Points on a hilly landscape, in no order, each with its height.
From any point a ball rolls to the lowest of the 2 points nearest to it. It stops when none of these is lower. Distance is the straight distance between rows; heights are no part of it.
lib height 567: [124 129 184 124 114 202  84 167 161 142 198 105 137 151 130 137 149 140
 163 126 118]
Zov height 669: [119 100 150 126  92 135 128 193 150 149 180 144 110 143 127  93 131 156
 116 141 148]
kudir height 853: [116 107 128 100 171 113 137  68 175 165 119 159  91 179 104 134 122 122
 118 163  89]
luz height 593: [118 190  99 149  70 160 179 116 100 141 136 101 146  80 180 114 128 105
 131 115 148]
nud height 565: [133 123 161 129 144 166  75 149 152 143 194 115 151 105 117 147 158 152
 150 163  77]
sifim height 353: [ 73 120  87 120 145 130 132 131  82  67 105  95 133 112 140 106 126 130
 135  96  92]
rer height 414: [103 186 131 141 164 114 115 132 114 145 120 120 197  58 104 130 129 135
 138 145  56]
rizot height 517: [100  79 132  92 166  73 113 160 134  96 145 113 139 123 144  91  88 152
 107 103 150]
zupad height 461: [191  83 157 129 124 118 152 155  97 102  63 152 107 150 130 174 152 117
 113 136 160]
Ged height 88: [ 77 140 151 116 131 176 100 119 170 101 166 109  85 146 129  73 143 119
 110  81 128]
gisuf height 343: [133 137 130 178 193 148 130 110 139 142 117 103 187  71 109 113 163 135
 124 141  93]
Zabu height 478: [139  78 142 140 121 105 146 181 133 117  87 154 120 199  95  99 151 147
 119 120 158]
Zapar height 279: [102 180 143 167 126 138 141 134 131 129 142  96 135  88 150 105 125 150
 135 100 204]
topev height 177: [ 93 132 132 143 165 157 103 119 171 134 145 114 122  98 120  76 122 117
 110  98 119]
bagi height 255: [106 141 128 105 104 105  81 140 125  79 151 138  93 225 109 100 130 137
 126 108 142]
Taz height 795: [133 124 121 119 100 134 135 141 106 139 168 109 132 144 146 160 124 156
 163 157 123]
bafi height 391: [164  75 100 178 130 145 122 148 124 126 141 129 129 145 105 112 178 170
 131 156 154]
Gaso height 494: [173  65 133  90 137  87 111  93 157  90 100 140  82 144 155 118 106 109
  80  82 196]
gam height 543: [170  69  96 126 162  81  98 104 128  99  91 168  97 130  99 119 113 103
  78 120 165]
pog height 227: [191 151 163 167 155 145 167 105 137 161  88 113 163 115 135 169 132 102
 136 141 146]
Mesan height 336: [162 113 111 162 202 113 135  64 121 118  69 105 149  87 101 130 133  96
  89  88 137]
felob height 225: [167  70 105 132 116 153 124 151  99 150  59 186 150 162  75 184 151  99
 162 147  89]
ges height 500: [142 118  91 138 155  93 131  86 113 111 146  96 125 111 153 124 102 137
 113 130 172]
mazu height 360: [ 74 145 139 135 107 128 148 194 108  98 116 115 135  84 157  98 113 159
 137  95 183]
luve height 484: [ 70 159 143 120 105 174 133 159 126 129 140 117 138  70 140 116 139 128
 138 114  77]
Zeviv height 523: [164  88 116 176 106 157 122 204 125 132  95 159 144  81 113 103 149 126
 126 135 135]
tagur height 634: [ 97 101 186 106 135 139 149 170 179 129 126 124 107 148 149  90 148 153
 120 116 121]
fomo height 312: [170 112  97 148  87 144  87 140 113 121 109 183 105 193  85 140 159 116
 147 153 146]
nesev height 453: [114  69 147  90 133 114 155 181 131 111 114 119 148 180 161 104  81 124
 133 100 155]
duv height 613: [161 158 105 156 157  55  93 106 121 129 123 152 113 114  85 128  91 132
 108 146 158]
vasit height 320: [124 116 140 114 159  92 104  94 153  91 123 119  80 205 108 105 151 156
 115 106 149]
kavo height 584: [154  63 110  98 154  72 100 124 136 126 120 198 117 170  97 130 105 114
  98 173 133]
tomiv height 350: [164 160 167 114 163  98  94 120 145 123 134 130 124 109 143 165  96 118
 131 163 124]
finep height 335: [150  99 118 119 138 144 134 110 154 147  80 176  99 158 122 131  90  70
 118 126 145]
dok height 278: [164 204 131 153  56 169 115 118 128 158 146 119 164  83 142 168 198 120
 163 132  92]
vub height 553: [146 155 139 162 117 113 143 119 157 138  94 150  82 115 123 105 134 125
 107 119 169]
Dup height 340: [166 115 122 135 188  85 164  62 148 169  69 134 144  84 109 142  98  92
  82 115 126]
lom height 422: [165  83 150  90 116 109 117 123 123  75  92 164  95 211 137 152 162 116
 111 138 141]
tov height 855: [107  59 156  85 186 107 129 127 176 136 147 119 140 201 124 108 117 150
 116 129 106]
Tusig height 497: [169 126 118 142  89 123 162 149  84 132  55 160 119 130 127 167 117 102
 141 139 141]
favuf height 275: [148  87 116 125 167 142 134 106 114 147  52 177 129 168  70 166 119  74
 127 139 102]
lusil height 833: [130  99 125 107 128 158 124  95 157 163 152 153 105 208 107 153 163 142
 152 174  82]
valud height 633: [ 87 150 134 110 132 144 128  91 134 109 195  84 116  80 177 117 121 129
 107 115 135]
Tevar height 767: [112 188 119 130  87 126 131 107 104 144 195 108 110 136 130 140 109 136
 136 144 140]
Sofen height 368: [111 136 128 106 116 149 112 139 112 104  96 129 113 189 109 140 139 121
 168 118  74]
mav height 429: [107 119 128 104  89 104 125 193 104  92 152 135 116  85 177 107 101 141
 118 130 157]
kug height 656: [158 169 104 161 183  93 111  58 116 142  96 135 140 149  67 152 117 107
 126 143 123]
soze height 476: [141 128  97 137 147 114 105 137 100 146 136 135 170 100 102 149 109 129
 144 173  72]
Dezo height 378: [137  79 152  95 171  91 148  98 122  70  69 121  90 183 120 144 175 140
 103 107 123]
ref height 419: [131 167 147 121 123 140  99 146 140 140 162 132 131  82 154 134  78  96
 128 145 124]
lareg height 635: [105 192 111 182  83 179 164 133 111 140  96 107 130 119 125  99 150 120
 152  93 140]
kele height 413: [115 116  88 150 132 142 146 131  77 104  87 101 146 152 110 135 145 141
 164 113  99]
Fifev height 426: [ 45 133 126 114 122 159 114 153  96  79 168  95 136  96 136 101 158 161
 131 103  99]
vab height 544: [155 173 109 131  86 135 171 111 102 140  93 134 136  98 178 150  89  79
 134 134 143]
ribak height 258: [125 125 132 157 183 131 103 131 143 105  89 114 139  94 106  95 113 112
 117  84 149]
guneg height 268: [142 194 188 122 175  82 136  93 168 157 106 113 139  88 141 149  98 120
 120 127 134]
dosus height 524: [157 108 146 125 168 114  91 150 113 105 145 109 168  97 134 165 150 161
 153 171  88]
Ton height 445: [140  66 146  65 138  94 116 108 177 114 126 148 107 198 162 111  88 101
  93 107 163]
nof height 835: [ 97  79 133  96 138 119 127 162 128 132 148 126 154 228 101 114 133 162
 146 135  90]
Gon height 731: [ 77 223 157 117  91 127 157 125 110 174 192 103 135 109 118 143  86 129
 144 127 117]
nunik height 816: [119 107 146  84 105 126 148 141 134 156 154 134 116 212 135 166 129 160
 166 159  99]
Kud height 270: [164  98  87 134  75 166  82 167 113 137 114 182 141 145 103 154 134  99
 167 144  99]
zumo height 317: [102 128 138  89  74 126 104 193  97  78 121 129 135 212 129 122 126 133
 162 103 117]
Koz height 557: [136  82  82 109 150  87 163 101  82 113 111 123 124 167 136 157  90 133
 136 143 153]
doro height 272: [100 164 138 159 153 167 144 118 122 137 149  79 196  65 147 122 164 151
 141 125 123]
sur height 176: [ 84 165 146  97 119 138 113 112 129  90 161  96  80 177 145 116 130 133
 138 100 129]
bug height 508: [167 111 145 178 128 133 156 162 121 115  61 137 117  81 131 113 145 117
 105 107 186]
zutiv height 435: [160  80 107 180 161 112 160 122 115 134  80 140 113 164  74 123 160 149
 112 133 160]
Siduv height 449: [144 120 114 181  74 162 111 173 125 166 187 126 152  67 118 130 185 169
 143 148 127]
gek height 560: [131 158 103 143 127  63 115 111 118 126 174 130 105  80 132 114 114 159
  93 157 163]
leg height 689: [116 131  97 118  61 150  91 147 114 118 186 157  90 150 103 116 148 129
 123 141  98]
Gorek height 351: [161  95 119 163  99 172 103 143 155 121 122 163  91 173 101 104 200 140
 123 143 131]
lega height 578: [ 71 110 119  79 152 110 105 121 135 104 194 106 113 109 145  96  78 129
 102 103 119]
ses height 146: [136 129 129 108 156 100 169 106  97 109  64 113 142  82 160 161 112 102
 114 127  90]
fep height 265: [153 108 115 121 179 109 125  67 177 169 122 125 129  93 135 119  65  96
 100 116 142]
bog height 438: [ 48 142 141 129 152  89 164 163 128 130 127 111 140  70 134  93 109 183
 119  98 149]
kuf height 598: [137  88  83  91 122 102 123 126 106 141 141 175 124 159 130 153  83 115
 132 182 119]
gifed height 596: [129 106 163 125 136 120 145 133 203 139  99 156  71 107 137  87 150 131
  85 119 131]
gizu height 151: [177 167 151 146  94 159 157 121 111 139 103  98 152 130 168 187 154 124
 178 137 134]
Ritis height 178: [ 83 233 156 155 134 167 129 115 125 126 144  97 195  61 146 117 143 129
 138  96 169]
Rutip height 657: [102 134  90 112  86 170  97 110 136 137 193 164  79 152 114 105  93  78
 103 129 110]
ziriv height 259: [108 134 112  94 148  74 140 103  92  71  70 109 105 128 136 138 101 121
 126  94 114]
meko height 488: [135  89 132 152  91 191 114 201 148 155 144 140 152  79 138 116 163 136
 145 131 100]
Teza height 226: [123 185 179 149 126 130 156 148 108 111  81  93 151 105 147 160 162 161
 170 115 139]
pefid height 170: [144 166 148 126 163  80 121  79 176 167 100 114 132  65 130 113  69 114
 106  79 170]
bolof height 614: [132 137  95 116 105  99  88 121 132 117 174 160  78 121 133 106  86 110
  93 145 156]
nezag height 529: [ 69 158 192 114  98 198 127 156 162 152 177 112 115 107 119 123 158 139
 141 114  74]
kime height 819: [107  72  97  97  80 155 173 148 115 133 149 127 112 143 173 124 135 140
 132 144 103]
tulep height 342: [162 174  95 133  58 149 117  89 112 176 182 138 146 112 128 182 157 120
 154 170  88]
sedop height 397: [156 134  85 160  75 138 154 119 117 196 167 139 163  80 125 149 169 145
 134 177  92]
nepen height 213: [155 167 119 139  86 172 114 112 101 101 102 110 138 116 154 166 176 113
 167 126  89]
Firav height 683: [ 64 207 147 108 110 141 134 100 102 124 213  87 151  57 144 131 103 121
 117 116 129]
Dul height 357: [111 169 107 157 168 114 183  88 121 167 143  72 199  86 138 107 128 140
 125 121 141]
puli height 390: [137 103 145  92 121 135 123 143 163 150 135 164 113 205 135 124  75  95
 132 140 148]
seduz height 431: [130 158  97 152 152  96 182  67 110 159 144  86 149 141 131 141 120 154
 139 144 145]

For each start below, name the point where the ball stops.
gam | felob
Tusig | Ged
Zeviv | gizu

Call two points neighbours if one is among the 2 nearest of the other. Go from one point of each pair to the other, from neighbour to neighbour, staying as low as possible. Name the highest point that can't be avoided.
ses and bug | Zeviv
Ged and pefid | Dup
gizu and pefid | guneg
